Each row is a point on a landscape with many valleys, with its height.
From any point a ball rolls to the lowest of the 2 points nearest to it. It stops when none of these is lower. Distance is the straight distance between rows; heights are no part of it.
Beser: [  8  14   8 -17 -15  16   3  -3  -5   1   9  17  21   2  13   4   3  18
  -8 -25  13   6 -11 -17 -11   4   3 -21  15  -8 -27  -9   5   3 -12   0
 -38 -11]  (h 365)
Baben: [-15  -7 -11   4  11  16  11  20 -28   2 -27   4   7   7  -3  -2   9  -3
  -7  13 -16   9  22  10   7   8   6  19  -8  -7  24  21  -7  -4  21  -5
   3 -15]  (h 633)
ver: [-12 -20  18  -6  -9 -11  23  -8  -5  -2   0  -2 -12  -8  14 -12  10  -6
  -7  -7 -10  31  23 -14  12  -3   2   2  -1   4   1   0  11 -32  -8  -3
 -15  -1]  (h 165)
deg: [  3   7  -2  -6 -15  -5   2  -9 -15  11   1 -22   1  11  -3 -14  -2  -5
 -16 -12   7  17   9 -17   5   2  11   4  12   0   0 -12   3   4  -7  -3
 -33 -18]  (h 421)
sevu: [ -4  -1  23   4   7   1   7  -2  -8 -13  -5  14  -9   5   3  12  13 -14
 -13  13   3  -2   5  -2  -2  14  -2   4  -3  -3   8  15   6  -9  18 -24
  -9 -19]  (h 297)
Kuzi: [-13  19   9  -3 -20  -7   3   7 -13 -13   0 -25  -8   4  10  13 -13   1
   7  13 -12   7  -9  -4   9  -6   1  -8 -14  -1  -3   6   3 -25  12  10
  -1 -14]  (h 551)
logi: [ 15   1  16  -4 -19  -8   4  12   3   5  14 -23  18   4 -12  -8 -22   8
   9 -16  10  -3 -16   2   1  -1  -3   9   3  -1 -19  -8 -11   5 -11   8
 -10   0]  (h 432)
vig: [  8   9 -18   4  -3  -1 -15 -25 -10   1   1  -7 -11   4   7  13  10  -7
 -12   7   5 -11   2 -13 -10 -20  -8   4   8  16   0 -15  20   4 -20   3
   4  -6]  (h 584)
kod: [  7   6  13  -5  13 -12 -10 -12   7  20  19   0  -8   8 -20  11   1   8
   5   9   3   5  -7   4   7   9 -15  -9  -8  12   4  14   2 -12  -3 -10
  17  24]  (h 385)
kap: [ 13   0  13   1 -23  11  10  -3  10 -17  12  -4  11   2  18   1 -16   4
   4   2   6  -6 -12   2   1  -8  13 -18  -9   3 -18  -7  -4 -15   5   8
 -10  -1]  (h 593)
Vilaz: [ -8 -11 -14  16  17  17  -5  13 -14  -3 -18  -7  -3  12  -3   1  13 -15
 -19  20 -15  12  31   4  14  13   1   7 -18  -5  15  10 -15  14  14 -10
   1   1]  (h 647)
modez: [ 10  14   6  -7  -1   2  -2  -5  11  -1   8  -8 -10  37 -10  10 -15  -3
 -11  15   7 -19  -2   3  -1   8  -5  -5  -4  13   2  11 -10   7   3  -2
  27 -18]  (h 601)
gabel: [ -8   5  -6   8   3   8  -2   4   0   3 -10  13  -4   0  10 -13 -19  12
  25  16  -1   1  -7  11   4   2   8 -21  -2 -14   4  12   0  -9   5  12
  10   5]  (h 486)
meze: [  3  17 -12   6   4  14 -32  -4 -18  16   2   3  -1  -6   8   8  -6  -6
  -7  12  -1   3  11 -10   9   5   8 -25 -20   3  -4  12 -11  -4  -3   4
  -7  -3]  (h 513)
kun: [ 18  -9  27   2  11  22  -4  -1  21   6   1   5   3   5  15   6  -3   1
 -10  -1  16  -9  11  -5  -3   2   4 -33 -24  -8 -10  13  -3  -5   2  10
   2 -11]  (h 401)
budep: [ -1  -7  -3  -4   1  -6   0   5 -26  -5   4  24   6 -31  23  11  13   7
   2 -16  -5   0 -10  -7  -6 -10  -7  21   7  -1   2 -19   2 -24 -13 -13
 -27  -2]  (h 230)
varu: [  6  33 -29   3   1  -3 -23 -21   0  -2   2   4   0 -24   5  -1 -12   6
   6  12 -11  -2 -33   5  -6  -5  24  -3  -4  17  -7 -13  22  -9   3  -8
   1   9]  (h 237)
Lig: [ 10 -13   2   1  -3 -15  10  -1  13   4   1  13  17  -5 -33  -7   4   2
  -2 -24  14 -21  -6   0 -10  -1  -6  12   5  -9   4  -1  16  23  -5  18
   2 -16]  (h 689)
sot: [ 10   5   3   2   8  -7  -7  16   5  14   5   1  10  -2 -11 -15 -21   4
  26  -4  19 -14 -11  10   0   4  -4   5  -1 -20  -9   9 -14  11  -9   7
   6  -3]  (h 467)
levun: [  8  -1  -7   5  12   6 -20  -4  -6  10   5  12   9 -17   5   5  15 -10
 -12  15  -1 -10  12  -2  11  -5   3 -14 -39   5  -7  12  -4   1   2   3
   6  16]  (h 482)
Nogi: [ -6  -7   4  -4  25   4 -10   2  -2  21 -14  -3 -10   4 -12   4  -1   5
  -3  -8  -6   6  26   6  16  10 -14 -19   1  12  21  18 -13  -4  -5   6
  24  -1]  (h 580)
gerif: [ 14  -8  -5   5  20  -3   6   6  13   8  -3  18  -5  16 -15 -13   4 -21
  16   3  13  -7  -8  -7  -5   1  -9   1  -3 -13  -2   5   2  24   2 -13
  -8  15]  (h 567)
gebu: [ 17  22 -17   9  -2   9 -11 -14   7   8  10  -4   7   1  -1 -13  -8   9
   7  21  -7   6 -27   7   9   1  18   3 -10  22  -5  -8   8  -5   5 -11
  -2  21]  (h 292)
gim: [ -4 -10 -10  -8  -2  -4  13 -19  11 -12 -11 -13 -19  25  -2  11 -13 -12
 -18  20   0 -11  11  -4 -10  -4  -1  -2 -18   7   7  14  -3   5   0   3
  36 -25]  (h 612)
kase: [-12   6 -10  -5  -6  -4  -6 -21 -17 -18   0   1 -14 -14   4   3  22  -2
 -13  -4  -8  27  10 -18   4   3   4   9  19  -6   2 -18  26 -10   4 -14
 -29   2]  (h 331)
lenev: [ -5   1  11  -3  -4  -8   3 -21  -2 -14  19 -10 -12   2  -1   3   8   3
 -16  -8 -10  38   0 -20   4   7 -15   4  22   9 -10 -16  22  -8  -8 -20
 -39   8]  (h 285)
gelo: [ 12   1   2  16   3   8 -12  -9  12  13   0   6  -7  -4  15  -7 -24   4
  10   0   3   0 -20  11  -2 -20 -10 -22   0  -6  -9   3   0 -12 -14  22
  12  12]  (h 465)
niso: [  4   9 -10   0  11   2  -6  21 -10   7  -2 -24  -8  21 -10  -3 -43  12
  26  -1 -15  26  -7  21   8  -3  -9 -12 -12   7  12   4 -20   1  -5   6
  12   4]  (h 464)
Sibi: [ -5   4 -10 -17   0  -4  11 -10   6 -14   1  23  -5  14  -5   0  -7  -5
  23 -19  12   1  -4  -8 -13  12   8  -8  31 -19   4 -12   4  15  -3 -12
 -28  -7]  (h 599)
nopeb: [ 18 -10  -1  14  26  21  -2  22  -4  12 -13  -1  -5  14   0   4  -8 -18
  -2   4   8   5   4  15  -8 -12 -20  -6 -18  -5   9  18 -27   6  -2   5
   9  -1]  (h 502)
kozo: [  7  13 -15   4  -6   4 -20 -33  -7  15  -2 -16 -18  20  -4   4   1  -6
 -35  17  -9  -5  -6 -11   4  -9  -5  -2  -6  24   6  -3   7  -1 -10   4
  23 -17]  (h 568)
tiged: [-19 -10  -9  -2  -9  -3  12  -7  -1  14 -17  10  -7   6  -3 -21  27  10
   4  -4 -21  11  22  -8  18  11   3  -2  21  12  14  10  20 -15 -13  17
  19   5]  (h 548)
lilo: [ -8   7  -3  12   3   5   5  -9  -5  -9 -15  19  -1  -6   0   5  26 -17
  -2  11  -6 -15 -12 -11  -6   0  -2   1   6  -7   7   3  22   4  16  -8
  -2  -3]  (h 341)
radu: [ 16   5   1   1  -9   1 -11 -26 -16 -13  18  -4 -16  18  -2  15   1  -7
 -22   0   4  10   0 -17 -11 -17 -10  -1   9   6  -4 -15   7  15 -26  -5
 -22  -4]  (h 600)
leguz: [-19  -2 -10   2   4  -3   0  24 -21 -10 -18   3  -9  -3   2  13 -10 -11
  21  14 -10 -18   1  11  -6   9   2  -1 -11 -16  12  16 -10   6  14   3
  18 -19]  (h 653)
tofav: [-12  -2 -12   3  16   1  -3   5  -4  21 -20  14  -6   7  -7 -12  10  17
 -17  -3 -23   5  26  -3  16  15  -2  -6  -6  22  17  16   7  -6  -7   8
  31   8]  (h 565)
Batem: [ -1   0   6   1  -3  -3  -2  20 -26   1  10  11   5 -10   2   0  13  -1
  13 -16   2   1 -14  -3  -2   4 -10  15  14 -12  -8  -7 -12  -3  -2 -14
 -31   5]  (h 290)
keb: [  5   3  -6   6 -15  -6  11 -23  17 -12  -1  -5   4 -17  -3  -4   6   6
 -12 -18  14 -13  -4  -8 -25 -12   7  -4  11  -2  -2 -12  38  31   2  25
  -2 -13]  (h 713)
Nanuz: [  3   3  14  -1 -35  14  25 -24  -3 -24   9  -6  18  -9   8   9  20  -1
 -25 -14   8  13   2  -9 -18 -18   8   2  10 -18  -4 -10  28  16   2  13
 -23 -17]  (h 360)
rit: [  2  -1  12   0  23  -8   3  32   9 -12  -8 -11   1   3  -4   5   0  -7
  14  19   2  -9   1   9   2  10  -3   8 -23 -17  -5  15  -5  16  19 -20
  13  12]  (h 566)
biv: [  9   6  -9   5   4  -5  -7  -9   4   2  12  -8 -12  18 -14   8  -8  -1
  17  16 -13  22 -18   9  13  -1  -7   3   0  18   2  -7   0   0  -4 -16
   6  30]  (h 348)
duni: [ -2 -18  11   0  -3  -7  21 -15  11   2   1   2  -5  -2 -14   2  27 -14
  -1  -3  -4  15  -7  -2   2  -6 -15  21  13   9  12  -1  21 -16  -5  -3
   4  10]  (h 507)
netal: [-11 -12  20  -8  -7  -3  20 -13  12  -8   3  -8  -2   2   4 -14   8   8
 -27 -21  -2  36  12 -13  -3   7   0   7  22   5  -1 -13  10 -13  -6 -14
 -27  -7]  (h 229)
sive: [ 15 -18 -11  14   4  -2  24  -6  11   0 -12   2   2  -5 -14 -12   4 -19
   2   8  -7 -24 -12   8  -5 -12  -7  24 -10   7  20   4  22  14   9  13
  15  -5]  (h 682)
gaba: [ 10   6  -8   0  -2   7   6 -13  17  -6   4  -4 -19  21   6  -4 -28 -10
   3   7  12 -27  -8  -5 -15 -17   6 -18  -2  10  -2   2  -3  16  -3   5
   5 -15]  (h 586)
dador: [  9  -7  28 -21 -13 -17  -2  19   6   0  24 -12  31  -5  -8   4   5  22
  -4 -22  13 -11   5  -2  -3   7  -6   8   1  10 -29 -11 -16   8  -7  -9
 -15   5]  (h 378)
dumod: [ -6  24 -11   4   2 -19 -22  13 -33  -8   4  -6  -7 -21  11  24  -2  -1
  -9  13  -5 -17  -6  -9  -4 -13   1  11 -12   5  -9 -10   1  -4 -10  -3
   7  -5]  (h 674)
fopad: [ -8  -7 -11  11  12   5  -1  -9  -5   3 -17   0 -15   9  -7  -5  10 -17
 -20  -2  -7  -2  23 -10   6  12   4  -3   0   1  17   4   5  20   4   4
   0  -6]  (h 661)
Rakom: [  6  11  -5 -10  11   1  -1  20  -7  10  -4 -10  12  14   4  -4 -27  15
   6   9   2   9  -6  10   2 -18 -12 -19 -29  16   7   8 -22 -14  -2   7
  27   2]  (h 474)
zesob: [  0  12  11  15  11   6 -22  -3   4  -1   5  -9 -28   1   9  22  -7   4
 -10   1  -8  11 -15  -1  -1  -2 -17 -17   6   5   8   3   6 -10   2  -7
   0  17]  (h 420)
robi: [  1  -2  -9 -10 -12  -4   6   0   8   2   9   0   6  -9  22 -14  -9  14
   2  -3   0  -6  11  -3   6  -6  19 -13 -18  10 -12  -8  -9 -17  -7   0
   2   9]  (h 611)
guvi: [  4  -7  15  -1  19  19 -10  17  23  13  -1 -14   4   7   1 -14  -4  19
  12 -26  12  12  21  17   7  14 -11 -12  13  -6  -6   4 -29   7 -11   1
   7  15]  (h 245)
Zedep: [  0   7 -11   4  11  -1  -4   8  35   0  -6  13   3 -11  -6 -18  14  10
   1 -24   1   2 -27  -5 -11   8   5  20  31  -9   7 -14   9   7  12 -11
  -9  20]  (h 631)
funed: [ -3 -10   9 -10  22  -1  10  28  -6  10  -9 -21  14   0 -11 -12  -5  18
  -2   2  -4   7  33  18   7  12  -5  19 -11   7  17  18 -16  -6  12  -2
  23  -5]  (h 603)
niz: [ -6 -15 -21 -10 -13  -9  19 -14   6 -16  -1 -21  -9   5   0  -8 -11  -2
  -3  13  -8   7  12   2   7   3  23  13 -11   8  14  -6  12  -6  25   0
   7 -17]  (h 632)
Nit: [ -3 -16  -9   0  -8  -5  19  11   1  -5  -9 -15  -4  -1  16 -14   0   6
 -26   7 -13  11  21  -1   7  -5  21  16 -16  15   4 -14 -11 -14   8 -11
   3 -10]  (h 646)
Zumi: [  3  -4  -8  -4  14 -16  -7  23  -7  10   6   6   3   2  -1   5 -11   6
   7  13  -7  -3   2   8   2  -9  -8   3 -18  18  -1   0 -21 -10 -13  -8
  27  14]  (h 448)
Riri: [ 20   4   6  14  26   9  -8  24   2   3  -4  10   9   5  -1   8  -2 -18
  -6  12  17 -22  -6   7 -11  -8 -14   7 -16  -1  -7   9 -20  13  -2  -6
   3  -1]  (h 522)
bon: [ -7   8  21  -8  12  -1 -10  18  21  18   2  -7   2   2  -2 -12   4  29
  13 -19  -4   8   9   5  11  20  -3  -4  13   0  -3   8  -7  -6  -1  -6
   6  10]  (h 183)
Ralod: [ -3   0  -4  -2  -6  -5   6  26   7  -5   4 -25  11  -6  22 -15 -10  11
  -3   2  -6   3   7   0   7  -9  19  10 -26  13  -3 -14 -17 -14  10   1
   4   9]  (h 629)
nozem: [ -1 -16 -11 -19 -16 -20  11  -4   5   3   8 -10   3  -4   0   1   1   7
  23 -17   1  13   6  -2   4 -16   1  -3  21   6  -7 -17  11 -14 -28  12
  -1  11]  (h 164)
Tof: [  2  -1  -6  13  10   9 -15   0  21   7  -6  14   3 -11  -1  -3  10   8
  -3 -10   4 -12 -12  12  -3  18   2  19  11 -13  10   1  -9  11  18 -12
  -8   8]  (h 643)
kunu: [  5   1  19   1  -7  11  -1  13 -14 -16  10   5   3  14  10  10  14  -6
   3   2   4   7  -7   0   2   8  -8   3  12  -2  -9  -8 -20 -11   9 -22
 -29  10]  (h 291)
Bes: [ -4   6 -17  -3   8 -11 -14  14   2  -6   6 -11 -17   6  -6  14 -34  12
  20  -5 -10   7  -4  15   2   7  17  -2  -5   3   8  -8 -16  -7   0  -6
   9   5]  (h 444)
raz: [  2   8 -20   4  -3  16 -11 -22 -13  15  -4  -5  -3   7  -7  10  -8  -9
 -24  19  -6 -10  -7  10   4  -3  -1   3  -3  19  22  16  -5  -2   4  13
  23 -22]  (h 552)
mus: [ -6  -4  25  -5 -13  21   9  -1  15  12  -6  -9   2  12   8 -15  15 -12
  -4 -16   7  -6  17  -7  10   5   4 -20   0 -15  -9   5  -3  11  -2  26
   7   4]  (h 273)
Sotol: [  4 -17 -13   0  -1  12   8   4  -9  -6  -5   6  19   1  -2 -11  14   1
 -10   3   3  -8  21  14   4   9  24  21   3   1   9  -3 -15   4  22  -9
 -16 -16]  (h 634)
dos: [-25  19 -16  -6  -2  -4 -19  11 -27  -4  -2  -8  -6  -8   5  27  -5  -1
   3  21 -11 -20 -13   0  -7  -3   6   6 -12   7   6   6 -10  -6   7   3
  26 -15]  (h 662)
gulat: [-11   7  13  17  21  12 -26  19 -10  -7  -4  16  -4 -20  12  20   0  12
  17  -4 -10   4  -9  15   7  18  -4   5   2 -27   2   5 -16 -18  11 -21
  -4  11]  (h 673)
vire: [ -9  -1  -7  -1  -5 -15  15  -3  15  -2 -10  -5  15 -17  -3 -12  14  -2
   4 -15   0 -18  -5 -17  -8   1   7  -4   6  -3  -1  -8  29  15   2  19
  -3  -4]  (h 703)
zutos: [ -4   3 -22   8 -26  -2 -24 -12   3   3  18 -10  10 -19   2   8  10  19
   9  -8  -2   3  -8  15  -4  -6   2  12  28   2  -5 -29   6 -12  -9   9
   7  17]  (h 320)
ritut: [-13  -5  -3   4 -21 -12 -15  13   2  -4  11  -7   1 -32  15  14   9  17
   9 -15  -6   1   1   8  -2  -6   0  16  12  -1  -7 -18 -10 -15  -9  11
   6  12]  (h 284)
mupot: [ -2  -9  14  -7  -3  -6   1  -1 -29 -10   7  18 -14 -12  15  22   2   1
  -5 -10  -1   1  16 -12 -13 -12 -13   0   3  -5  -5  -3  -1 -15 -24  -2
 -23  -3]  (h 172)
beras: [  0  10  -5 -15  -8  -7  13  -8 -10   9   0   8  25  -5  -1 -23 -10   5
  17  11   5 -13  -6  -3   6   4  21  -4  -1   6   4  13  14  -7   4  10
  -5 -19]  (h 648)
Nof: [-14   4  23   5 -11  11 -10  13   4  -1   1   9   6  -2  12   0  10  10
  15  -9  12   1  -1   5  -2  12   1 -11  21 -28 -23  10 -15  -6   1   0
  -7   0]  (h 181)
setuz: [  5   0  -6  -5  10 -21  -4  10   3 -11   8 -22 -15 -12  -4   6 -18   1
   0 -12  -5   5  -5   0   3   6  14  10 -17   4  -1 -20  -4  11   7 -18
 -14  13]  (h 414)
tazum: [ 12  -9  -5  16  -6  -2  16 -22   4  -4   1   0   6 -24   0  -4  -6  -9
   7   0  11 -19 -25  14 -13 -20   4  15  -3  -5   5  -2  19   6  10  12
  -7  -9]  (h 693)
Fut: [-18  12  -2  -5 -14 -11  13   7  -3  -5 -16 -26  -5  -6   6  -7 -15 -10
  15  12 -14   1  -3  -1   8  -2  17  -7 -23 -10   7  14  12  -2  24  22
  16 -13]  (h 531)
mede: [ -9 -16 -15  11  24  -2 -14  12  -1  -3  -4  17 -14 -28   7   6 -11  12
  16  -6  -9   4  -7  26  -2   3   6   8  -7 -13   9   0 -14  -8   6  -7
  10  17]  (h 664)
suga: [ 10  26 -19  14  12  13 -16 -10  -9  -2   1  12 -11   0   7   2 -21 -14
   4  17   6 -16 -20  -4  -9  -5  10  -9   9   4  -5  -6  -9  15  -2 -18
 -23  -4]  (h 558)
Par: [  4  -9   6  15   9   2 -17   4  14  -8   1  15 -10 -24   8   2  -8  13
   1 -13   7  -5  -5   9  -8   7   3  -8  -7 -22  -9   0  -1   7  12  -3
  -7  14]  (h 654)
rorir: [ -3   0  37   4 -14  24  10  12  11   7  -5   0   8  10   0   0  13  -1
  -4 -26  12   4  -3  -2   1   3   1 -10  19 -24 -16  -1  -9   3  -5  16
 -13  -4]  (h 246)
nuki: [ -1  12  -6  -8  -8 -16   5  -3 -16  10   4   2  17 -25   9  -4   0   5
  -2   4   2  -9  -1 -12   9  -5  15   8 -16  12  -7  -5  17 -18  -3  -1
 -13  -6]  (h 630)
badeb: [ 11 -13  -3  21  10  20  -8  -8   9  12   0   3  -9   2   2   2 -14  -7
   2  11   5   6  -7  18  -3 -16 -20  -8  -6  -9   6   9 -20  10  -5  16
  21  13]  (h 484)
guk: [ 14 -14   6  16   4   7  17  -4  -3   8 -13 -16   9   3 -19 -14   1 -15
  -8  11  -1   1   0  14   7   0   0  22 -17  -2  23  17   6  11  20  11
   0  -6]  (h 667)
dega: [  8  -3 -19  -1  11  -1   2  12  16  -3   7  30  21   4 -10 -21 -11   3
  26  21  16 -20 -11  17  -5   0  -3  11   1 -10  -8   1 -16  24  -9  -3
  15  10]  (h 496)
bugur: [-20 -17   3   7   1   8  21  17 -11  -9 -22   6  -7  10   2  10  17  -7
  -1  21 -13  -8  18  12  -5   7  -7  12  -5  -8  11  21 -15  -4  26   3
  25 -11]  (h 642)
lelit: [  7   1  19   1   7  19 -14  -9   2   4  -2  16 -24   4  17  15 -10   5
 -14  -7  11   0  12 -11  -1  -5  -4 -39  -9   2  -1   8   0  -8 -17  13
  -1 -10]  (h 368)
tos: [  7   1  24  -2 -26  26  15  -5  -2   0   8   8  21  -8   1   1   7   1
 -12 -28  13  10 -10  -2 -11 -18  -8  -6  17 -24 -10  -5   8  20  -9  12
 -27  -6]  (h 309)
nulo: [  2   5  -2 -18 -10   5   2 -11   6  12   4   2  15  10  -7 -16   7   8
  -2 -18  13  14   5 -18  10  10  13 -12  11   3  -4  -4   9   3  -7   4
 -23  -6]  (h 384)
mup: [ 12  -9 -13   8   1  10   0   2  -1  -3   6  29  13   5  -5  -6  -1  -4
  20  27   2 -15 -16  22 -10  -2  -2  15   0 -14   0  -1 -22   9  15 -15
   3  14]  (h 518)
zuzo: [-12   5  19  -9 -10 -21   3  -9  -2  -4   8 -12 -10   8  -6   4  18 -18
 -19   9  -8  18  -6 -14   1 -13 -30   7  11  12  -3  -6  23 -16 -17  -7
   7  -3]  (h 480)
Nazo: [ -7  14 -21   6  -1  -3 -28 -11   3   8   5  -2  -8 -20  -6  10  -1  16
   6  -3 -14   0  -5   7   1   9  12   4  12   4   8 -11  10  -5   4   2
  10  11]  (h 286)
vur: [  1 -16   1   2  -9  -3 -10   1 -14  19  10   6   4 -15   0   5  -2  11
   5 -25   8  -2   2  10   0 -13 -11   5   6   9  -2  -9 -20 -15 -25  19
   5   8]  (h 233)
kidus: [ -7  20  -7   8   1   4   3   1  10  -7 -14  24  18 -19   6  -9  19 -21
   6  10  12 -25 -30  -8 -20 -10  -4  -2  20 -10  -7 -14   7   5  16  -9
  -3   3]  (h 379)
Fibe: [ -6  -3   4 -16  -3 -27   9  -2   8   8  13  -3  -1  21 -16   8  18  -7
  -2  11  -2  -2   5 -13   2  -1 -17   6   7  23  -6  -7   5  -3 -18  -4
  30   8]  (h 450)
Nepem: [-10 -20   0  -7   2  -7  24   0  -2  10  -8  14   5   4  -1 -15   8  11
  11   7 -21  16  21   1  19   8  10  -9 -12   4   8  18   7 -15   3   5
   8  22]  (h 530)
Biso: [ -5  11  -3  -9 -25 -10  19 -28  -7  -5  -2 -22   9   6  -3  -2   0 -11
   1  18  -4   8 -11 -12   0 -12   1   2   9  12  -1  -7  35 -16  -5   9
   6 -23]  (h 433)
posap: [ -2   0  19   6  14  -1  -2   4  -2 -11  -8  20 -16  -1  14  11  -4  -2
 -17   3   7 -10   5  -7  -8  -7 -11  -5 -13   2   9  10  10 -14  -2  -6
   7 -11]  (h 333)
vuv: [-10 -11 -19   6   3  12 -12   4 -17  -9   2  -5 -15  11   8  13  17 -18
 -10  17 -14  16  19  -5  13  -2   0  -6  -6   5   1  -4 -27   8   1 -12
   0  22]  (h 663)
zabu: [ -7   7 -12 -13  -2   2   7   7  13 -11 -12  27  14  -2 -17 -14 -14   5
  29 -18  16 -12 -19  -8 -17  14   5 -14  27 -21   1   2  19  16  10  -2
 -15 -12]  (h 610)
dap: [  6  11   4   8   7  -4 -23   1 -16  -2  14 -12 -19   7  -4  19  -1  -7
  -6   8 -13  16  -9  -9  12   2 -18  -4 -11   8  -6  -2  -5  -6  -3 -13
 -16  22]  (h 391)
Pilez: [ -4 -15   3  -6   7  -1   7  16 -16   5 -10  -3  19  -6  -9  -8  18   6
  -9   5  -4  -2  33  14   8  28   9  25   4   3  10  17 -12 -14  13 -22
   0 -20]  (h 618)
vuzuz: [ 15   4   1   7  22  -1 -11  19  -7  -7  -1   1  -8   5  -6  13  -5 -26
  11  12   5  -9 -12   7  -6   3 -15   8  -8 -15  -2   0 -21  25   7 -25
  -9   7]  (h 544)
mon: [ -6  15  10 -15 -19 -14  11  13  12 -10  11 -14   4  36 -14   2  10 -14
   2   9   3  -9 -19 -12  -3   4 -13   8  12   9 -11 -11  -1   9  -1  -9
  14  -1]  (h 483)
Tapip: [-10   9  13  -9   5 -20 -19   9  28  11  14  -1  11  -5 -15  -4   9  26
   0 -26  12 -13   0  -1  -3  16  -2  -4  15 -10 -19  -3  -3  16  -4   2
   5  11]  (h 255)
pibof: [ -1   7  -1 -12 -31 -19  10 -15  -3  -9   9 -32   3  19 -17  -1   0  -9
 -14   4   2  20  -6 -13  -6   1  -1   9  17   6  -4 -19  10   0  -8  -2
  -6 -28]  (h 454)
fusa: [ 22  -8   1   7 -10   2  18 -29  16   1   5 -20   0 -13   2  -4   0  -3
 -17 -16  11   2  -8   4 -10 -22   3  17   1   7   8 -12  23   9   0  20
  -2 -11]  (h 704)
teti: [ 13 -17  16 -13   6  11 -15  -1  19  24   9   0  11  -5  -7  -8 -15  20
   6 -36  13   3  11   5   7   5 -11  -4   4  -7 -16   1 -18  17 -24  10
  -8   9]  (h 305)
vegu: [  0 -28   4 -25 -13 -18  17  -6  -7  -3   2   1  -7  -9  16  -3  -5   6
   5 -20  -5  10  24 -17  10  -7   8  -3   1   7  -8  -8  10 -16 -21   5
 -20   1]  (h 88)
dofu: [-17  11  -9   0   8 -14   2   8  23  -3 -17  24   5  -8 -13 -15   8  17
  16 -13   2  -9 -15  -4 -10  20   3   2  31  -8   7  -3  21   2   8  -3
   2   1]  (h 620)
pivur: [  3 -16 -15   1   7   0  20  -1  11 -11  -4  22  -2   9 -10 -16  -1 -17
  28   0   4   4  -6   1  -5  -1   2   4  24 -12   6  -7   1  14  -1  -9
 -10  16]  (h 585)
tev: [ 18  -5   7  -1  20   6  -5  -2  18   2  12  17   2  -4   9  -2   1  -3
   0  13  11  -6   0  -8   6   0  -1 -20 -26   2 -25   8   3   2   3  -5
  -4  19]  (h 443)
ripo: [  4  19  -8  11   6   8   1 -12  10 -12   2   6 -15   5  11   5 -11 -17
   1   9   2 -23 -17 -10 -23 -18  -4  -9  23   2   0 -10  10  25  -6  -1
  -9  -8]  (h 573)
nales: [ -3   3   9  -2 -32   2  17 -27 -20 -11   1  -9  11  -5  -4   4  13 -16
 -20   3   6  11  -3 -12  -4 -18  -6   9   8 -11   0  -4  32  -1 -14  20
 -18 -32]  (h 398)
faf: [-11   7   3  -5  30 -10  -1  38 -11  -1 -18 -22   0  -2  -7   2   0   1
   3   8 -13  11  17  12   5  12  10  18 -23  -1  11  17  -8   9  12 -17
  19  -2]  (h 587)
gager: [ -6  -2  12 -13 -16   8  16 -25   3   6  -4   0  10  16 -12 -13  16 -19
 -14 -11  10  -4  19 -17  10   0  11 -17  11  -4   2  -5  10  17  -6  21
  -4 -13]  (h 332)
narep: [ 12   8   2  22   9  14 -16 -23  13  19  10  16 -20   2   1   3   2   4
   0 -10   7   6 -24   3  -7  -1 -15  -6  16   2   6   7  10  -5  -8  13
  -3  12]  (h 445)
telel: [  2   8  27   0 -21  -6  11   0 -12 -16   4 -17   1   0  16   5  -9  -2
  -5  -2   3   8  -3 -11   6 -11  -4 -13 -14  -2 -19  -5   2 -14  -8   7
 -18   1]  (h 574)
letim: [  1  -5  11 -18 -13 -18   3   3  22  -7  22   9  14 -12  -5   8  11  13
  -5 -15  13 -13   4  -5  -9   5   0   1   8   2 -23 -13  -1  21 -10   3
  -7  14]  (h 318)
gusuk: [ 16  -9 -17  10   6  18  -3   2   4   7   0  -7  12  -7  -6 -18  -4   2
  -4   9  -1  -6   2  20   8  -3  13  21 -16  -4  17  12 -13  17  25   4
  -2  -1]  (h 652)
Kos: [ -6 -14 -13  -3 -11  -8   8 -27  -1 -17  -8  -8 -18  11   3  21  -6  -5
  -7  15  -9   1   4  -2  -6  -3   6  13  -8  15  12  -2  16 -16   4  -5
  20 -22]  (h 621)
sud: [  5  -5  12  -9   8 -16  -3   8   4  15   8   3  10  13 -10   1  11  -2
  -6  10  -1  -7  13  -1   7  -5 -23  -3  -9  19  -8  14 -13  -4 -11   4
  31  16]  (h 419)
Runul: [ -1 -22  -2  10  -7   4   1 -10   8   9  -4   6  -9   1 -24   5  21 -13
  -4 -15  -1 -16   8  -2  -2   4  -7   6   5 -10   8   1   4  27  -5  23
   3   5]  (h 676)
sosiv: [ -7  -7  -4  -3  -4  -1  28   2   5   1 -20  -8  16  -6   6 -19 -10   7
  13  13 -17   3  10  10  15   5  15  -6 -23  -7   6  22  13  -8  21  17
  17   4]  (h 510)
nul: [-10 -11  15  -4  -4 -14   7  19 -19 -20   6  13  -8  -8  13  14   2   8
   3   2   0   5   9   4   0  -3  -6  -3   2   6  -7  -9 -24 -30  -4 -17
  -9   6]  (h 227)
notod: [-16  -2  29 -11   3  -5   2  11   6   1   4   0   0  13   0  11   1  15
  21 -16   7   6  18   8   0  22  -5 -14  22  -9  -5  14 -12 -16  -2  -4
  -2  -3]  (h 116)
modo: [  0  17 -23   4   7  17 -16   9  -7 -10  -7  17   9   0   5  -4 -12  -7
  13  23  -1 -22  -7  13  -5   5  16   0  -9  -6   0  -6 -23  14  13 -16
   1  -1]  (h 539)
vavas: [  1  17 -13  10   8  25 -16  -4 -24  18 -10  -6   1  10   3   5 -11 -15
 -15  17  -5   6  -2   2   0  -9  -3 -26 -21   8   8  22 -12  -4  10  11
  10 -20]  (h 534)
ruke: [-15   4  -8  -2  11  -6 -12   2  -3 -18  -4  -3 -18 -10  14   0   3  -3
  -7  -3 -16  20  13 -11   7  13  21  -2   0   2  -5 -12   3   1   6 -23
 -13  12]  (h 373)

Where does a ball stop that starts at each point below?
Nit -> sosiv
kozo -> sevu
dumod -> sosiv
niz -> notod
mup -> notod
pibof -> notod
